Each row is a point on a tangle of strands that fork, close into loops and nearly touch. The rows are in no order.
Points whose rows are less than 110 apart are linked; no others are. Some points are linked to none.
busun: [-13 -21   4  11 -32 -31 -23 -16  13   5 -23  21 -11 -26  -8 -57  47 -34
  31   4  16 -18  28  47  39]
zun: [-23  25  32  15  -7  -3 -19  -2  12 -25 -29 -11  -2 -15 -19  -6  -8  -4
 -35 -58 -15 -24  25   8   7]
Bula: [-20   8  23   2 -32 -14 -30  43  25 -17   2  17  45 -27   5  19   9 -19
 -18 -45   7  13 -30 -32 -11]
sivo: [ 25 -30 -14  33  25  -5  30 -21 -19 -53  23 -11  16  14  31 -34 -27 -11
 -10 -20  21  24   5  -8  17]
betum: [ -2 -16   4  -1  41  30 -23 -23   5 -31 -16  -6 -39   3   2  42 -53 -14
  14 -45 -10 -15  25   6 -25]
mek: [-23 -21   9   2  31 -61 -59 -27 -25 -11 -15  26 -36 -23 -38 -35  -9  11
  11 -17 -14 -26   0  19   9]
Vib: [ 26  36  -2  14  15   9  26  -1 -34   5 -20 -50  11   2 -19  27   2  12
  28  18 -11  -2 -23  23 -22]
gez: [  9  -9  -4  -4 -16  34   5  20  33  13  -1  24  -8  14  12  30  -8 -24
  37 -51  -6 -15 -13   7  22]
sutes: [ 14 -56 -18  30  -9   9 -15  38  16 -21 -33  -2  -8   7  -8  44   7  28
   0 -28 -12 -36   8   4 -12]
keza: [ 10 -10   9   9 -31 -36   9 -16  -9  22 -32  32  11 -14 -45 -35  30   3
  14  54  11 -33  16  37  22]
Fove: [ 32   5 -41   8  -2  25   7  16  32   1 -10 -17   7  25  23  13   6  11
  28 -71   3   8 -36   6   4]
voru: [ 23 -42   0  21  24  22   9 -11 -12 -30  46   9  -8  -8  21 -38   3  37
  -4  -8  19 -16  32   3  28]
zal: [  2 -14   2  10  14  47  -9  20   3 -15  19  13   4   3  44 -51  -4  13
 -31 -40  10 -16  17  -5  19]
teme: [ -5  21  11  24  -4 -45 -20  42  -3 -18  34  26  14 -11 -25 -14   0 -15
 -20  37 -13  24  21  26   2]
milu: [-15  -3  29  13  12  22 -17   2  34   7  -4  -3  15   9  30 -12  -2  -9
 -30 -40  -1 -23  31 -16  28]
Mumon: [ -1 -15  15 -25 -41  -7 -18 -27   5  55 -35   5 -27  -6 -17  27  36 -13
  13  75 -17  -8 -36 -19  -3]
Diz: [ -1  -1 -48 -24  24  35  24  -4 -19  21  -2 -17  15  33  49   8  -1 -38
  -4   7  10 -12 -13 -16  18]
vola: [-30  21  28 -13 -26  26  12  34 -37  11  10  -6  -6  11  38 -18  34 -48
 -10  51  -7  26  -6 -22  17]
tolu: [ 23  10 -12   7 -23 -15  37   7 -12 -25 -17  -8 -11  29 -17 -21  33  19
   5  55  31  30 -20  22 -50]
nuna: [-44   7   2  11 -38 -33 -24  56  21  18  -9   3  17 -14  12 -14  10  22
  -9 -45   9  -1  -9 -20  15]
kal: [ 17 -44 -11  12  33  37   8  -6   3 -62  22  10 -38  -8 -19  42 -48  20
  12 -44 -15   0  16   9 -27]
zefad: [ 22  -4 -70  -8  37  16  18  -4 -24  10   7  -8  13  22  16   4  -3   4
   4  -7  26 -24 -25  14 -18]
kipug: [ -5   4 -31  -2  32   9 -28  27 -27  16   7   1 -19  -9   6 -15  -9   7
  12  13   2 -30  -8  11   8]
ruk: [-16 -16   6 -30  -6   1  34 -44  -1 -18  15 -25   9  26  32 -35   4   4
  -7  29  41  49   0 -28  -6]
dudi: [-57  22  37 -27 -42  -7 -25 -37  12  10  13  -2 -17  10  15  13  42 -63
  32  22 -19  12 -30 -37  -9]
sulo: [-19   1  19   0 -16 -43 -40  22 -41  37  34  14 -17 -42  -3 -41  -3 -39
   1  20 -13   3 -19   1  33]
ribev: [-12   6  78  17  -9   2  12 -28 -23 -22 -20 -12  -6 -24 -27 -11  14 -13
  16  14  -1 -31  30  19  15]
Bovo: [ -2  24 -10  26  10 -26 -27  45 -16 -40  48  25  32   5 -13  23 -10 -12
   0 -27 -27  29  12   9  11]
tete: [-23  22 -10  25   0 -59 -43  54   7 -28  -8  15  14 -16   3 -12  -6  33
 -40 -45 -24   1  12 -13  -8]
bodi: [ -9 -32 -31 -26 -24  49  10  -3  15  38  21  27   4 -20  37  -4  26  -4
  14  10 -10 -35  21 -39  41]
suseb: [ 17  21 -14   9  42   8  -7 -44  18 -42 -42 -21  -7  10 -12  34 -19   5
  -2 -58 -30 -15   5  33 -30]
lopor: [ -8  -3  -5  28   6 -19 -36  42 -12  24  21  -1 -31 -41   7 -49  17   8
  -1  -8 -12 -14   5  25  29]
poped: [ 21 -16 -45  31  36  -7  35 -14  -9 -32 -21   9  30  27  22  -8 -45   2
 -23 -41   3  -4  25 -24  11]
Nutu: [ 29   0 -17   3 -17  20  59 -16  -7  11 -35 -27  50  16   3  43 -36   8
   4   7  10  37  17 -13  -5]
rerar: [ -7 -13 -18   2  23 -30 -56   3   7 -29 -31  27 -36  -7 -25 -13  21  43
  20 -52 -25 -34   8  22   2]
bafum: [  4  44  22   1 -15  21  56  -3 -16  -3 -38  -4  22  38  -1 -20  39  -4
  -1  32  29  31 -19   8 -23]
nin: [-11  -7  -1  17  37   5 -17 -28 -37 -24 -22 -26  18  19  10  -7  13  15
  47 -19  11 -34  17   6  -1]
raf: [ -7   1  -1  -3  22   9  37 -10 -25 -20 -46 -38  -1  24 -10   6  15  -7
  33  -6  17 -41  13  20 -31]
tofi: [-36   0  75 -14 -32  -3  20  -2 -16 -18 -26   5  14  -1   6 -24  16 -12
  -3  23  12   6  53   3  11]
lofa: [ 11 -12 -13 -40 -18  57  13 -24 -24  16  14  44  17   7  -1  -6  -5   5
   6  45  10 -11  -2 -31  35]
pabo: [ 32 -69 -41  -1  -4  35  16   6  12 -32 -26  10  26   4  13  35   1  19
  -9 -33   6 -23 -17   0 -22]
bufo: [ -7  28 -23 -31 -15  16   3 -14  -2  22  -5   2 -25   8 -24  31 -32 -14
  36  -4  11  31 -31  15 -16]
Leki: [ 10  38  40 -17   4 -22  -2 -16  21  15  42  -6  29  -9 -23 -12   2   5
  -8  37  26  23 -18 -13 -21]
Raru: [ 11   7 -14  15  23 -35 -49  28  18 -33  21   3 -20   8   7 -19  13  62
  -3 -51 -13   9   5   5 -12]
Vif: [-24  19  23 -31 -44  -9   5  12  -7  55   3  39 -42 -19  -3 -35  21 -47
 -39  59   1   0 -12   1  -3]
Dos: [ 20 -19  -4 -22  10   5  46 -25 -10  12   9   4  13   7 -25   6  24  44
  46  63  32  -3  -5  -9 -16]
Vugul: [ 17  -3 -21  21  58  -4  13 -40  42 -42 -22 -27 -11   3  -8  22 -18  52
  -4 -67 -40 -12  26   0   1]
Tav: [  1   8 -11  28 -22 -21 -41  12  33   4   8 -43 -27 -13 -22   1  15  28
   6  -2  -2 -11 -25  27 -16]
Zik: [ -4   7   0  -5  19   3 -46  11   6  44  10   5 -40 -24 -16  24 -51  11
 -43 -36 -23 -26 -17   1 -14]
doru: [ -7 -27 -29 -19  -1   2  49  18  -7  27  -6  32 -17 -11 -21   1 -17 -23
  25  37  -4 -61  26  39 -16]
Zapo: [ 11  32  37   3  -1   4  44 -35  -8 -13 -26   4  15 -15 -52 -22  -8  23
  -3  12  15 -26  42  26  10]
tavo: [  6 -11 -10 -32 -34  18  21 -31   1  30 -12  -2  -2  -5 -14  14  46  12
  31  50  12  -7 -43 -10 -17]
zimu: [  7   9 -28  18  59 -23 -21   9 -11 -24  26 -39 -11   7   7   9 -13  31
 -73 -27 -26  19  12 -13 -17]
runem: [ 10  -5  17  20 -27 -20  13  30 -28 -21  42   0  41  12  -4 -23   8   2
 -11  50  13  54  10   7 -11]
kera: [ 15  20  20 -32 -36  17  21 -15 -17  37  25  44  24 -11 -14   5  -5 -26
 -12  54   6   7 -19 -23  37]
Zem: [ 22  25   1 -22  11  13   0 -23  12  -7   0  15  15  -2 -13  32 -44 -12
  -6 -15  -3  36  -7  24 -25]
peke: [ 24  22  -8  17   2  15  51  15 -38 -24 -24 -14  42   9  -3   4 -30   0
 -31  -8  -2   6  13  -8   8]
Kop: [ 39 -24 -11  27  58   5   0 -23  26  -4  42 -45 -36  16  12   2 -11  21
  32 -21 -19 -30   5  16 -12]
fem: [  6 -12  -2   8 -19  12 -32  17  25  10   0 -49  20 -12  -2  28  -1  34
 -24   8  21  15 -30  -3 -24]
gazi: [-36  12  40 -23 -38 -16 -18  37 -34  27  33   7 -23 -24  11 -21  27 -64
 -12  37   0  18 -21  -1   9]
tul: [-12   9   6 -23 -31  15 -31   1  19  -5  21  27  37   2  16  19  -2   0
  -7 -40  28  30 -53 -41   2]
Dig: [-24 -18  11  -2  -8   9 -18 -15  20 -10  -5   5 -43   8  -1 -22  24 -43
  16   4   8 -38  18  33  16]
lafu: [ -2  13  11   3 -21 -39  45  -8   0 -10  26 -16  22  35  36 -22   8 -13
 -20  52  29  71  -8 -27  -4]
rifan: [-21   8  17  10   7 -62 -43 -21  -9  -1 -34  18 -22 -10 -28 -13  -1   7
  -3  25  -1  -3  49  10   7]
Zaten: [ 20  31  39 -13 -13  -5  12  10 -19  33  25  61   5 -22 -31 -17   1 -32
 -46  60   1   3 -13  11  11]
neta: [ 21 -28 -25  16  12   1 -31  18  18 -10 -24  32  -2  -6 -19  51 -35  45
 -14 -42 -33   8  -8  -3   5]
lopag: [ 11 -10 -23  18   3   5 -23  31  -4 -51   5  12  17   4  -8  55 -33  14
 -15 -33 -40  41  -1 -14  -9]
rupam: [-20   9 -24 -10  -2  47  39  21 -53  24  14 -22  -6  22  49   5   0 -37
 -11  38   0  16 -14 -29   6]
pivul: [-16   4 -10 -11 -13   5 -29  31  13  60  27  14 -32  -3  47 -24  14 -50
   5 -30 -23 -17  -5 -21  57]
kikib: [ -8  13  23 -18  17   6  -1 -46   9 -11  42 -35  17   9  10 -48 -12  -5
 -43  23  45  45 -21 -19 -33]
mit: [-19   3  39 -26 -21 -12  -5 -28   3  39 -19 -41   4  18  11  42  25 -39
  20  50 -10  29 -26 -35   2]
Zumu: [-56  -2  21 -21 -26 -11 -41  -3   7  -6 -17  -1 -34  20  20  -4   9 -52
  10  -5   4  -7   0  -7  11]
des: [  4  -8  -6 -29 -35   6  24   6  -2  33 -25   0  -7  -4 -20  56 -23   6
  44  15   4  62 -27 -16 -37]
vobil: [-22 -20  -7 -18 -16  17  -9   6  14  59  14  25 -30 -21  32 -20   0 -33
   2  17 -11 -27  32  -5  63]
farus: [-25  28   4   7  -7   2  19  16 -34 -44 -20  -6  -5 -11 -27  13 -17  15
 -29 -22 -23 -18  27  12  -8]
rel: [ 23  -9 -48  39  -1  12  24  46  26 -14   3  -3 -10  24  40   0  -9  29
  -2 -70 -10   5  21  -5  21]
fesus: [-18   0 -11  10 -15  39 -28  46  16  10  31  27 -48   8  43  -1  -5 -41
  17 -33 -21  -4  -6   7  40]
sazom: [ 36   1 -21  13   5   8  27 -26  24  14 -24 -13  48  -7   7  37 -18  -8
 -22 -10  -4  59 -19  20 -24]
zer: [ 24   0 -19  19  23  10 -22 -20  58  14  36 -43 -15 -13 -10  13   0  43
  29 -14 -11 -14 -27  30  -1]
fef: [ 37 -33 -27  43  48  -7  41  -9  50 -25  15 -23 -23  12  12  18  -7  39
   7 -41 -48 -44  14  24 -20]
bofit: [ 17  -7  13 -10   2 -26  31 -35   1  25 -34  11  11 -29 -69   1   3  36
  19  32  -3 -43  23  22  -7]
fefiv: [  8 -18   9 -25 -11  21 -21 -22  42  23  28  -8  34 -21  18  39   0   5
 -23  -3  12  41 -47 -34 -17]
Ler: [ 17  31  34 -23  -4 -14  15  -1  -3   1 -25  27  41  38   8  13  21 -34
 -16  41  12  34 -37 -28 -23]
Susul: [-14  43 -19 -14  10   4  -1  14  -1  26  14  29  -1 -32  -6 -42 -30 -11
 -17 -48   1  -6  40  -4  30]
ruta: [-10  -8  18   8  50 -25 -42 -22 -21   5 -17 -28   7   7  -7  -8  16  18
  30  37   3 -28  48  -6   5]
kuzog: [-25  30  63 -33   0 -33 -11 -15   1   7   8  19  20   2   6 -10  23 -22
 -10  52  20  29 -11 -30 -16]
Kar: [ 13  20 -24  19  -3  -6  43  -9  -2 -19   7 -55 -15  12 -10 -19   2  26
  27  23  30  24  -9  22 -34]
remat: [ 12 -31  -9 -16  25 -10  35  -3 -20   9 -14  -9  11 -15 -43  13 -11  51
  26  41  15 -40  12 -13 -28]

How many points has the smallest loop of links through each point below? Write none if it is on no loop.
Dos: 11
milu: 8
rupam: 8

A fork is a point with three links, a tip a point with one. Leave the first point through the second and follow the links. Name the first fork or tip that comes.
ruta / rifan: kal
tavo / Mumon: bofit
fesus / pivul: gazi
Vif / Zaten: rel
Kar / tolu: pabo

A tip is a point with one link. Name the tips that can be reached along the links from each point below, in the order of the rows.
sulo: rel
Kop: kal, pabo
remat: tofi
Zem: des

Name the points in between on the shortest way along the links from the first point to the second, in order.
lopag / nuna: Bovo > teme > runem > lafu > ruk > kikib > Leki > kuzog > Ler > bafum > tolu > Kar > Vib > raf > nin > ruta > rifan > mek > rerar > Raru > tete
pivul / vola: vobil > bodi > lofa > kera > Zaten > Vif > gazi
kal / tete: betum > suseb > Vugul > fef > Kop > zer > Tav > fem > fefiv > tul > Bula > nuna
des / voru: bufo > Zem > sazom > Nutu > peke > poped > sivo
tofi / dudi: ribev > Zapo > bofit > keza > busun > Dig > Zumu
